A landscape with many peaks, sampled at points; each row gives a point and its height.
From any point a climber steps to the highest of the 2 points nearest to it. It stops when none of these is higher. Distance is the straight distance between rows; heights are no part of it.
<658> height 67.5: [ -4  -7 -10  -5  -9  22  -6  10   9   3  20  14  -6  -4   7  13  15   8
  17 -26 -21  -4   6  13  -1  -6   3  -4  -5  10  10 -12  -9 -10   8   8
  29 -17  -6]
<854> height 30.7: [ 10   6 -13  -9   3 -17  -6   7   2 -11 -14 -16  13 -23 -12 -10 -19  13
 -17  17  11  11   6  -7  16   5 -17 -18  -5   3  -7 -23   1 -18 -10  14
  -2   1  12]
<306> height 55.1: [  1  -3  10   1   1   0   5  -8 -10 -10 -14  -8   9  25   4   6 -11 -13
 -20   8  13  10   2 -14  22 -10   8   7  -3   8  -1  16  -3   3  -5  -5
 -21  11  -4]
<882> height 60.5: [  4  -7   5 -12   3  19   0   1  23  -8  -6  -9  24  16   0   6  -6  -7
   4 -12  -6   9  -3  -1  -2 -18   0  22  -5   9 -12  -5  -3   5 -13  -3
  17 -13  26]
<1163> height 43.5: [ -6  -6 -11 -11   6  -6   9   9   3  -4   5  -4  -5 -12  -2   2  -2  -4
 -16  -6   3  -7   3   3  -7  14  -3   9   1  10  -3  -4   5  -2  -1   4
   0  -5  -3]
<884> height 5.4: [-22   1   5   3  20  10   5   0  23   1   8 -12  -5   9   0  18   2  -7
  -3 -12 -10  21 -17   9 -11   1  -8  16  20   6 -11  12  -6  12 -13  -6
  24 -19  16]
<564> height 6.4: [ -7  -9   1  -7  21  -2  -4  -2  30  -4   6  -7 -19   9   4  10   8  -7
   1 -16 -18  14 -14  -7  -2  -9   2  11   6   9  -1   9  -5  11 -13 -13
  16 -20  13]
<951> height 43.9: [-17  -7   2  -7  18  10   6   9   3  -6   9  -2  -3  -5  -4   6  -6  -6
  -7  -4   7  18   4  10 -15  13  -7  13  11   9 -13  -2  -6   2  11   1
   9   1  11]
<610> height 20.5: [ -1   8  10  12 -15   1  14  -8 -29   3   2   1   1  16  -2  10   0  -5
  -3   6   7   5  -6  -2   4   8   8   1   6  -5   0  11   0  18   5 -13
 -24  24  -4]
<997> height 6.9: [ -3 -12 -13   3 -28 -18   3   6 -18   2  17   7  -7 -16 -13 -10   5   4
  -1  15  -6 -20  15   8   2  18   4  -8 -23   4  15 -17  16 -26  12  16
 -16  -3  -6]
<1238> height 33.8: [  3   8   3  14  24   5   5 -13   5  11 -10  12  -3  12   6   1   2   3
  13   1  -5   7 -25  14 -10   2 -11 -11  24  -3  -6  15  -7  32 -26  -9
  20  -4  -2]
<130> height 29.6: [ 16  -4   9  -2   7 -17  -8 -15   7 -20   3  11   3   0  -3 -28  -1  -5
 -14   4  -4   8   8 -14   0  12  -2  11   1   5   3   2  -6   3  -6  -9
 -18  12  -2]
<69> height 48.4: [-15   1  -3  -4   5  -1  -7   4   6  -2   2 -10   0 -15  -6  16  -5   7
  -6   4   8  11  -2   4   7  -8  -6  -3   5  -1 -18   2  -3  11  -1  -4
  17 -12  10]
<1077> height 39.5: [  7  14 -10   3  15  10   6 -10  -2   8 -12  17  -3  18  18   8   2   0
  14  -1   3   1 -31   0   2  -5   4  -8  11  -5  10  17   7  23 -28   1
  14   5 -10]
<671> height 45.5: [ -9  10   9  11  -3 -21   7  -8 -23   6  -5   4 -22   8  -5  12  -6   4
 -11   9   5  -3 -11  -2   1  -4   2 -10  18 -22  -4  22   3  16 -12  -9
  -4  18 -12]
<988> height 70.4: [  1  14  -4   1   3   9  -7   2  -4  -1  11   4  -7  -4   4   4   9  18
  15  -3   5   1  -3  18  -1  -4  14  -7  13 -17  -4  -4   8  16   6  -7
   9   8   5]
<32> height 44.2: [-17   1   4 -10  15  -7 -16   2   0 -12  -2 -20  12 -23 -10  20 -16   7
   2  12  14  24  -6  -8  12   0  -6 -19   7   2 -12 -11  -5   4   3   2
   5  -7  23]
<1145> height 33.9: [  3  -8  -5 -17  14  -5  -8   0  24 -13  -9 -20  16 -15   4   1 -16  -6
   8  -3  -3  12  -1   3  -2  -5 -10   1   2  12   2 -25   6 -21  -1   7
   6 -25  12]
<947> height 28.5: [ -2  -9  12  14   7  -5   7 -10   0  11  11   3 -10  14 -21  -4   6  -2
  -9  -1  -1 -11  -1  -7  -9  19 -11  -5   8 -16   3  19 -15  14  -9  -3
  -6  17 -12]
<810> height 26.3: [ -3 -11   5   6   5   0  10   1   8  11  13   5 -16  14  -7  -4  14  -2
 -11 -11  10 -13  19  -6  -4   7   3   3   0  -6  11  25 -11   2  -3  -8
  -9  11 -13]
<173> height 52.2: [-32  -6  -8  -4   2   5 -19   4  11   3  10   2   1 -22 -22  23   1  10
   5  -1   6  11   0  14   9  -5   1  -7   5  -6  -5  -5  -9  -8   2   7
  26 -12   5]
<847> height 29.4: [  5   8  11   3  13  15   4 -10   4   8  -2  12  -2   8  10   0   1   4
   2  -8  -3   9 -10   1  -9   5 -13  12   7   6  -8  13  -2  22 -15 -19
  10   5   3]
<996> height 66.5: [ -2 -10  15 -11   2  -1  -1   2  -6  -4   3  -4  -7   2  10  -3  -7 -14
  -1  -9  -8   0   2  -5  -9   2   5  16  -8   2   0   1   8  -1  -5 -24
 -11 -13   0]
<155> height 30.6: [ 12  -4   0  12  15  19  11 -20   7  21  -3  12   8  38  13  -9   2 -18
   4 -12 -12  -4 -11  -6 -22   3   8   7   5  -3   2  20  -1  18 -13 -15
   0   6 -13]
<1106> height 9.1: [  5   5  -7 -13  24   3  -4  -4  30   4  -6   6   4   7  13 -12   5  -4
   4 -18 -23  10  -1   0  -4 -15   1   8  15   9  -5  12   6  -2 -10  -2
   4 -22 -10]
<1170> height 33.6: [ 15   5 -13  -2   3 -28  -8   1   5  -6 -24  -3   9 -11 -11 -11 -12  12
  -9  10   2   8   2  -4  32 -12 -12 -18  -7  -6  -3  -8  -9 -13  -2  20
  -6  -4  -1]
<709> height 30.8: [-10  13   0  10  29 -14  -1  -8   2   8 -16 -17  -9  -1   0  -4  -5  12
   3  12   4   4 -17  10   4  -7 -26 -18  30 -16  -5  14  -4  16 -44  -3
  17   6 -15]
<766> height 4.6: [  1   3  -5   8 -16  10  -3   1   0  12   1   9   5   5 -13   9  10  -5
  -5   4   8 -32  14  16   2  -4  12  -8 -15 -12   8   9   3 -15  -1  14
  -1  -2 -13]
<899> height 25.3: [-14   4   9  -1   1  -7   9  10 -16  -6   6  -3  11  -9 -12   0  -5   3
 -10  14  23  12   4  -7   0  23 -12  -5  -2  -2 -14 -18  -5   4   4  18
  -4  15  15]
<30> height 58.9: [ -2  -9  -2 -16   0   7   6   8  -3   3  -4   6   2  10  10   5 -10 -11
  -6  -2   1 -12   0   4   0 -10  11   5 -17  10   3  -8   3  -2 -10 -17
   4 -18   0]
<450> height 64.2: [  9  -6  17  -3 -11   5   1  -7  -1  -6  16   8 -20  -3   6 -10   5  -6
   5 -16  -3  -1   3   0 -10  17   4  14   3  -4  11   6  -5   8  22  -8
 -18  -1  -3]
<422> height 32.0: [-15   3  -4   6  -4   8  11   9   7  18  -4  -2  -2   7  -2  18  17  12
  -3  -4   2 -12  -8  -4   1 -22  10 -17  -8  -7  -4  14  -6   8  -7  14
   9  -7 -10]
<1104> height 65.9: [ -4 -18  19  -9   9   9  -6  -7   5  -2  14  -4 -11   3   5  -7  -3 -11
   4 -17  -4  12   1  -3 -10  12  -3  18   6   0   4  -2  -7   6  16 -20
  -1  -9   6]
<164> height 48.2: [ -5 -11 -17  -9 -13 -12   8  14  -6   3  14   3  -6 -18   1   5   7   0
  -9   1  -4 -23  10   7  -9   5   5  -1  -3  11  12  -7  17 -19   2  10
   6 -11 -10]
<579> height 45.6: [-12   8 -20   0   5 -23  -8  12   8   4 -16 -13   3 -26 -21   5   6  12
   0  13   4   4   8   6  14  -4  -2 -18 -10  -8  -8 -16  -1 -20  -1  25
   8   0   2]
<1117> height 52.8: [  9  -6   0 -12   5   8  -3  -5  11  -1 -21   9   9  18  17  -1  -7  -8
   1  -7  -7  -5   2  -2  12 -17   6  10 -12  12  -4   8   0 -10 -11  -9
  -1 -10 -11]
<1167> height 11.2: [ 12  13  -8   6 -23 -17 -11   2 -18  -8  -7   4   2  -7   3 -20  -7   2
   0  20   4  -5   1  -3  -6   8   4  -5  -6  -6   4  -7  23 -21  12   1
  -8  19   9]
<1010> height 46.8: [ 15   6  10  11   3  10   9  -6 -10   0   4   2  -2  16   9  -6  -9 -12
  -2  -4   0  13   2   4 -14  17   9  32   8   0   6  13   5  23   3 -23
 -15  19  -8]
<1108> height 23.1: [  1   0  17   8  -1  15  21 -14 -20  13   9  -8   1  16   3   6  -1  -8
   2   1   2  16 -12  -5  -4   6  -1  10   3   0  -2   8  -6  39  -7 -24
  -8  15   5]
<1042> height 36.8: [ 17  -9  -6 -13   4 -19 -10 -10   4 -12 -13  -9   9  -2  -2 -17 -13   2
   1   7   6   5  -5 -10  23  -5   2  -4  -1   4   1  -3  -3 -13  -6   3
 -15  -1   0]
<290> height 7.4: [-19  13  -6  15 -29  -9 -27   4 -17  -7  -3  -5  -3 -33  -5  -8  -5  22
  15  24   0  -6   4   5  -1   3  -9 -19   0 -20   1  -3  16 -22  11  12
  13   4   7]
<232> height 27.3: [ 15  -4  10   5   3 -15   5  -9   4  -5  -2  11   2  24  -3 -18 -12  -8
 -26   5  -2   3  14 -12   8   7   0  13  -6   0  -5   9 -10  15 -10  -9
 -22   8 -13]
<725> height 83.6: [  4  -9  12   0 -14  25   9   7   6  -1  16   7 -12   4  11  16  15 -12
  15 -35  -8   3   3   6   5   3  13  17  -3   6  10   3 -13   8  22   3
  10 -17   4]
<834> height 27.8: [ 15  -6  16   6   1  25  19 -12  13  17   9  21   2  24   7  -3  10 -10
  -1 -22  -8 -10   5 -10 -20   8  10  10  -1  -4  12  22 -13  20  -6  -6
   0 -10 -12]
<80> height 52.0: [ -3   6   7  10   7  -7   5  -9 -13  -2   2  -6 -19   1   5   3  -5   7
  -1   4  13   2 -12   3  -2  -2  -1  -5  18  -9 -13  11   1  31  -7 -18
   3   6   0]
<858> height 5.3: [ -1  -3 -11  14 -30   3  -4  -1  -8  12   5   5   6  -9 -23   2   5   3
 -13  14   0 -30  17  10   8   1   3 -15 -24  -4   5 -12   0 -26   1  26
  -3   3 -14]
<159> height 48.9: [-17   1 -16   1  -3 -20  -8  11   4   5   8   0  -7 -28 -19   5  10  15
  -3   4  -9 -11   3   1   4   3  -9 -11   3  -9   4  -6   1 -18   0  12
  14   6   0]
<201> height 40.7: [ -9  -1   1  -1  12  15 -19  -6  14   6  21  11   0   4   1 -11   7  -1
  12  -9  -6  19 -12   2 -13  12  -2  10   6   4   7 -10 -11  13  -8 -12
  22 -15  23]
<642> height 40.5: [-12  -3   1  -8  21   0  -1   4  15 -10   8  -7   3 -13  -4  -7  -6  -1
 -16   9  15  18  15  -8 -17  17 -11   6  -6  13 -10   0  -3   1  -5  -5
   9   4  14]
<1024> height 71.9: [ -9   4   9   4  -3  -6  16   6  -4  -2   0  -6 -17  -8  -1  18  10   7
  -1  -2   1 -13  -1  10  10  -4   0  -7   1  -3  -7  -7  -8  -4  20   7
  -3   5  -3]
<70> height 27.7: [ -6   9   0   4   6 -19   4   0 -10  -4  -6 -21   9 -12 -11   8 -11  16
 -19  21  16   9  -4 -10   8  11 -12 -13   0  -4 -13 -15  -9  -2 -14  13
  -4  11  11]
<705> height 65.7: [ -6   4   5   4 -27   0  12   8 -19   3   9  -4 -10  -3 -10  10   2   8
  -4  11   1 -23   7  12   6   5   1  -4  -8 -14 -11 -19  -4 -10  15   9
  -2  12  -2]
<1012> height 66.4: [  2  -8   1  -5   2  32  -3  -4   7  11   7 -11  16  17   6  11   3  -8
   7 -17  -4  10  -8   2  -1  -9  16  10 -11   9  -6  -7   0  10  -2  -9
  12 -16  16]
<981> height 31.2: [  1   0   0  -7   8  -1 -17  -8  12 -18   4 -26   8 -23   8 -10  -9   3
  26  -1  -5  10  -1   2 -12   7 -13  -4   5   5  -3 -14  12 -15  13  -3
  11 -13  20]
<635> height 16.1: [  6 -12   0  -3 -11  13   2  11 -10  -8   3  12  -2  -3  12 -11  11   2
  14  -5  -5 -11  20   3 -12   8   9   5 -16   2   9 -15  -2 -16  16   3
  -4   1  -5]
<840> height 42.2: [  3  15   1   4  10  -8   3  -9  -6  11 -24 -17  14  18   4   4 -10  -2
 -10  24  10  10  -6   1  13 -12 -14  -7  24  -1  -6   2  -2   8 -18   4
 -13  11 -14]
<717> height 83.4: [  6   5   0  -3  11  -1  -5  -1   1  -6   1   0   3   0   8   6   9  -1
  14  -2  -3  16 -12  12   1  -1  10   0   2  -3  -4  -5  10  -1  10  -6
  -5   0  13]
<496> height 10.7: [ 11   2 -12  -1  18 -14  -7  -2  19   8  -5   5   4  -9   6  -9   7  -4
   8 -14 -13   1   3  -1  -5  -5 -15   2  15   5   4  -1   1  -5  -4   6
   0  -6 -14]
<369> height 34.9: [ 17   7   0  -2  19  20  14 -24   4   6  -3   0  13  33  20 -14 -16  -3
  13  -4  -3  12  -8  -7  -7  -5   5  10  14   3  -1  16  -6  17 -21 -14
  -5  12 -10]
<1143> height 46.2: [  4   6  -2  -6  14  10   5  -2   7  16 -20   7   2  21  17   3   8   0
   5  -4  -1  -5 -16   7   1 -14   4  -6   1  -2   2  12   5  -4 -15   2
   6  -8  -2]
<1039> height 55.0: [ 14   7  18   9 -11   5   4   0 -10   0  15  10 -18  15   2   1   1 -16
   7 -21  -5  -3   9   0  -8  17  11  24   7  -3  20  21   2  15  10 -15
 -17   9 -10]
<1125> height 45.0: [  2  -3   5  -8 -10  19  -2   1  -7 -10   9 -19  20  -5  -6   7   0 -16
 -10   5  13   8   9 -11  17  -5   7  20 -18  14   3 -18  -4   8   3   0
  -7  -6  14]
<438> height 73.7: [  8  -6  12   0 -19  10   4   9   5  -4  19   8 -12  -3   1  10   0 -16
   9 -26  -4 -10  18   8  -3   8  12  17 -12  -1   3   5  -8   7  29  -1
  -9 -14   3]
<769> height 49.5: [  9   6 -14   8   3  13  -7  -8  -1  12  -4   6  20  -9  -2  -4   2   7
  16  -3  -6   3  -5   6  -6  -4  -6  -2  12  -6  -4   4   8   2  -4  -3
  20   7  14]
<60> height 7.6: [ 18  -1 -27   6 -24  -1 -10   1 -15   2 -20   1  -3 -13   4 -12 -14   8
  15  14  -1 -19   1   1   6  -5  -3 -19 -10 -13   9  -4  15 -27   5  19
  -1   4 -16]
<36> height 7.5: [  1  -2   4  -8  34  -2  -1  -6  27 -13 -12  -3  -5  20  13  -2  -2 -10
  -3  -7 -16  17 -14  -2  -7 -11  -1  20  16  13  -7  15  -2  18 -15  -3
   5 -17  -2]
<12> height 42.6: [  5  -1 -28   1 -12 -18  -7  15  -4   1 -20  -9  13 -19 -13   6  -8  10
  -9  20  -1  -5   1  10  18 -10  -1 -19 -21  -1 -12 -16   8 -19 -11  26
   7 -11   1]
<227> height 9.4: [ -6  15 -14  11 -26 -19 -18  14 -22 -10  -3   9   0 -25  -4 -20   2  13
   2  22   1  -7   0   2  -9  13   3 -13  -7 -11   2  -8  24 -29  16  24
  -7   7   5]
<295> height 7.9: [-10  -5  -7  -1 -22  -6  -9   3 -16  -1  13   4   1 -25 -12  -8  -6  10
   6  19   4 -13   0   7  -6  12   6 -13 -19 -13   3 -18  13 -16  17  15
  -3   2   9]
<613> height 61.0: [-10   1   5   4  13 -13  11   6   8   8 -12  -1   3  20  -6   7   4  -3
 -17   6  -3  -5  -9 -12   3  -9  -4   5  10   2  -5   9  -6  13 -18  11
  -7   3  -9]
<107> height 34.6: [-13 -13  -7  -7   3  13   6  14   2   5  -4  -5 -12  -1   8  10  19  -3
   2 -13   0 -12  -4  -1   4 -14   8 -13 -13   7   4   3  -6 -10   4  10
   5 -17 -14]
<339> height 45.2: [  2   1  18 -15   8   8   1   1  12 -24 -13 -14   9  11   6   4  -4  -7
  -1   2   8  13   1  -4  23 -23  -1  11  -8  18 -15   4 -13   3   4   0
  -2  -8  14]
<5> height 6.2: [ 15  -5 -21  14 -33   0  -6   4  -9   5  -5  -2   4  -9  -8  -2   3   3
   3  13  -5 -34   3  -1   4  -2  11  -8 -20  -1   7 -10  12 -17  10  14
   2   2  -8]
<870> height 64.0: [  2   7   0   9 -20  10  12   1 -21   7  -7   5   0  -6   7   3  -9   1
  -3  18  22 -17   0   5   8   4   8 -19 -16 -11  -8 -11   1  -7  12  12
  -2  13  -4]
<393> height 25.2: [ 22  -5  -1   0 -10 -12  -1  -7  10   1  -6  23  17  22   1 -19  -1 -16
 -20  -5  -4  -4  21 -14   0  -3   5  18 -11   7   6   7  -2  -3  -9   0
 -20   1 -17]
<494> height 48.1: [  9  10   7   9   0  -6  -3 -10 -22  -6  -9 -19  11   9   2   4 -24  -2
 -14  13  15  13   1  -3  19 -13  -7   0  13   0 -15   6  -3   3  -6 -14
 -19  16  -1]
<412> height 14.2: [  6  -7 -16  -7 -12  -5  -6   4  -6  -3  -8   7   4 -15  10 -24   5   8
  14   6   0  -9  15   2 -11   4  -2  -6  -4   3  12 -18  16 -18   6   4
   1   4 -10]
<475> height 55.2: [ 13  -1  -5  -1   0  15   2 -10  13   5  -6   5  25   8   0 -13  -8  -3
   1  -3   2   6   0   4  -3  -3  -1   8  -1  -1 -10  -2   0  12  -8   5
  10  -2  17]
<490> height 79.9: [  8  11   8   1   3   2  17   2   4   8   4   3 -10  18  11   9   5  -8
   1 -13  -6  -5  -8   0  -3  -2  13  13  -1   0   1   5   5  14   9  -8
  -8  -4  -5]
<96> height 32.8: [  6   3  11   4  12 -23 -13  -8   2 -11  -8  -5 -11  -3   3 -24  -8  -2
 -14  15  14   5   3  -8   0  11  -6  -4  10 -12  -3   4   5   1 -13  -8
 -11   7  -5]
<1093> height 12.4: [ 11  -6  -3  -8   1  -6 -13   2   7 -11  -2   3 -10 -14   9 -20   0   5
  10 -10  -2  -2  16  -3  -6   0  -4   0  10   3   7  -4   0  -7   6   3
   0  -3  -9]
<799> height 13.2: [ -4   4   4   7 -23 -13  -7   5 -24  -7  -3  10 -15 -12   6 -13  -3  -1
   7  13  -9  -5   2 -13 -12   8   2   3   5   0  12   4  18 -13  20  -5
 -16  21   1]
<28> height 62.8: [  6   9   0   3   4 -14  13  -1  -2   0 -18   2   2  21  -3   7  -5 -12
 -19   6   5  -4  -8  -6  17 -14   3  -8  -4  -2  -4  17   2  -3  -3   8
 -21   5 -11]
<758> height 40.4: [ 20  -1  -1  -1   4  15   5 -14  -5  -2  -5  -5  12  17  16 -16  -6  -3
   3  -5  -2   5  -5 -11 -13  -1  19  21   8  -1  13   8   1  12  -5 -15
  -9  19 -11]
<137> height 60.7: [ -8   0   1   2   0  24   0   6   9   6  15   1  10   7  -7  11  10   4
   0 -11   6   4   8  13  -3  -5  10  -1 -12   0  -9  -5  -2   8   0   0
  13  -7   7]
<214> height 74.2: [ -4  -9   4   2 -13  13  -3  13   6   1  18   3 -20  -5   6  15  20   1
  11 -25 -12   0  -1  -1  -3  -5  -2   4   7  -3   7 -11 -18   6  22   8
  15  -7   0]
<183> height 17.7: [ 13   9   9  10 -13   3  16 -12 -26  -3  -3   7   5  13  19  -9 -10 -14
   7   4   6  -7  -9 -16  -3   1   9  -1  -1   0  16  10   9   5  15 -18
 -28  21  -9]
<365> height 36.0: [  4 -13   3 -19  13  -4  -2  -1  24 -19   7   2  16  -4  -2   5  -8  -9
   2 -10  -9   9   5   8  -4   0  -2  20  -6  16  -5 -22  -6  -8   6   5
  12 -17  16]
<429> height 36.4: [  4  14  -1  13  21 -13   1 -17  -8  11 -24  -5   0   8   0   2  -6   4
   4  11   3  11 -18   4   1 -11 -23 -11  35 -13  -6  19  -3  15 -21   0
  -5   8  -6]
<1091> height 36.6: [ -3   7  -1  -6  13   3  -3   2   6 -10  -9  -5   1  -1  -1 -18 -14   0
  -9  10  21  10   9  -1   1   4 -11  -3   8   0 -11   7  -1   4 -11   1
   3   3   5]
<489> height 39.7: [ -1  -7 -24   2 -12  -6   8  16  -4   7 -24  -5  11  -8  -3  13  -2  -2
 -14  18  -2 -15  10   0  12 -22   2 -15 -30   7 -11 -25   4 -16  -3  22
  -6 -13 -17]
<883> height 21.6: [ -5 -14   8  -7  -1   2  16   9 -17   9   5  11 -17   9   1   6  11  -7
   2  -7   3 -13   4   2   5  10  14   8 -12   1  24   9   3  -8   3  -3
 -17  -1 -10]
<230> height 40.3: [-13   0  -5  -4   4 -12 -19   3  -3 -11   7 -15  -1 -34  -9  17  -8  13
  10  12   6  12  -5   4   4   5 -18 -15   6 -11  -3  -7   2 -14   5   5
  12   3  20]
<57> height 23.9: [ -4 -18   0  -2  -4  -2   8  10 -14   8   3   7 -16   3 -14   1   9   2
 -12  -9   5 -14  18  -5  15  -1   2  -7  -7  -1  12  21  -1 -12   4   4
  -6   7 -18]
<344> height 56.0: [ -7   2  -3  -5  -6   7  -7  -1   6   8  10  16   5  -6 -13   9   9   7
   3   6   2  -1   0  16   2  -2  -3  -9   2  -6  -5 -12  -5 -10 -11  11
  19  -8  10]
<888> height 60.4: [ -7  10  -3  -5  11  -7  -2   5   0   3  -3   1 -12   6  -5   2   3  21
   1   0   0  -8  -9   9   8  -5  -1  -9  14 -17  -3  10   4  10 -12  -6
   4  -3  -1]
<930> height 37.3: [-12  -6  -8  -8   1   2   1  10   9   5 -10 -13  12  -1   6  12   6   0
  -3   8  -3  -9   1   2   6 -17  11 -14 -16  12  -5 -18   3 -15  -4  14
   4 -19  -7]
<229> height 49.2: [ -4   3  11  -3 -10   7   0   4  -3 -15 -14 -12  19  17   4  14  -6 -16
 -13   8  10  10  -3  -7  22 -17   7  11 -18  11 -11  -8  -3   4  -4  -3
  -9  -5   6]
<1013> height 25.9: [ -3   7  18  17  15  12  19  -9  -5   9  10   4  -4   3  -3   6   3   6
  -4  -2   1  10  -5   2 -21  12  -9  -1   3   0 -13  19  -3  29  -3 -24
   0  21   1]
<7> height 18.8: [ 11 -10   2  -2  -9   9   1   3 -22   0  -6  17  -6   5  13  -3   9   2
   8  -9   0  -3   3  -4  -7   6  12   2  -2   2  19   7   6  -8  16  -2
 -19  10 -17]
<664> height 15.4: [ -2   2  21   4 -22  -4   5  -3 -28  -3   7   0  -5   0  18 -18  -4  -5
   5   0   3  -1   4 -11  -8  14   4   4  -5  -2   7  -1  11   3  20 -18
 -22  20   2]
<208> height 71.0: [  5   8   2   6   2   1   4   6  -2  -3  -4   2  -6   3   3  18   7   0
   3   2   5  -7 -13   2  10 -10  17  -4   0   1  -3   2   2   6  17   1
 -14  -6  -3]
<787> height 44.5: [  1   8  -6  -2   5  10 -22  -2  15   8   9   7   7 -10   2 -13  14   5
  21 -12  -7  13  -3   5 -12  -1   1   1   7  -1   1  -9   6  -2  10  -6
  25  -4  12]
<746> height 30.9: [  2 -13   6  11   1   0  -5  -5   7  12   6  10  -2  -3 -17   1  13   7
   7  -7 -11 -11   4  -8  -8   7  -4  -3  11  -6   5   2  -8   3   9   3
  -8   7  -7]
<29> height 37.8: [ -2  -3  10  -6  11   6  -2   2  27 -12  22  -4   4   2   1  -7  -3 -12
   3 -14  -9  23   3   2  -4   6  -7  17   0  11  -5 -19  -6  10  -5  -6
  17 -10  20]
<773> height 62.3: [-11  -6  -9  -6 -12   4  -3  13  15  -1  30   6  -3 -15  -2  -1   7   2
   9 -15  -9  -9  18  10 -14   5   0   0 -12  13  12 -22  -7 -14  23   5
  14 -14   0]
<1135> height 53.3: [-16  -1 -15  -4  -2 -19  -2  14   2   2  21   4  -7 -18  -8  -3  14  17
  -2  -5 -18  -8   6   1 -18   9   0   3   9   6  14  -7   6 -11  10   4
  -1  -4  -5]
<325> height 9.3: [ 14  11 -17   0 -16 -26  -7  -2 -18  -6 -19  -2  -8  -7   3 -17 -12   8
   6  15   9 -15  -5  -5   6   4  -4 -19   2 -11  13   6  11 -24  -2  11
  -4  15  -5]
<1092> height 41.0: [ 14   6   4  -8   6  -4  -7  -3   7 -21 -10  -9  -3   0   5  -6  -6   5
   4   0   3  14   1 -11  24 -21  -5  -2   0  11  -2   5  -5   3  -5  -9
   3   1   5]
<711> height 33.4: [ -4  -5  12   7 -16  -5 -11  -3 -12   2  14   2  -8 -16 -20  -1   5  11
   2   1  -9  -3   6  -6  -1  12 -17  -2  11   3   5  -1  -4  -1  20 -11
  -7  11   7]
<657> height 58.2: [-22  -4  -4   1 -19  -1   2   8  -1   9  35   8  -8 -18 -17  -2  15   9
   8  -9  -8  -7  22   1 -18  18   3   5  -4   5  21  -6  -1  -8  25  -1
   1   3  10]
<973> height 71.6: [ 12   7  -8  11 -14  -9  16  -5  -8   1 -19   6   1   9  -1  -3  -8  -9
 -10  17  12 -12  -2  -3  16  -6  -3 -22 -10 -11  -4   0  -3 -14   3  14
  -5  10  -9]
<245> height 68.8: [ -6   3  13   1  14   2  20   4  16   6   3   4  -9  13   0  19  19  -6
 -12  -6  -8  -4 -16  -9  -4  -5   1   8   0   4  -3  15 -10  12 -14  -2
   1  -4  -3]
<745> height 36.5: [ -2   1   5  -1 -11  -1 -17  -3 -10  -8   2  -4  -2 -18  -6  -1  -2   6
  10   8   3  -6  -5  -8   4   2 -11  -9  -3   3  -4 -12   3  -9   8  -5
   3   4  12]
<213> height 4.4: [-22  -7  -3 -10  28  16   0   7  18   4   6 -12  12   3  -5  21   1   2
 -11  -6 -11  16 -17   2 -12  -6  -7   5   5  18  -1   0  -3   3 -16   1
  14 -24  16]

Call two points neighbours if one is among the 2 nearest of the other. Go from one point of each pair to the other, from neighbour to neighbour, staying as high as possible. Name the lowest point that can't be avoided.
<725> / <996> => <450>
<951> / <725> => <1163>
<490> / <717> => <208>
<973> / <1024> => <870>

Two climbers start at each pair of points below. Name the first point that both come to, or write none.
<766> / <295> => <1167>
<564> / <365> => <1012>
<810> / <610> => none
<858> / <57> => none
<290> / <981> => none
<155> / <1013> => <996>
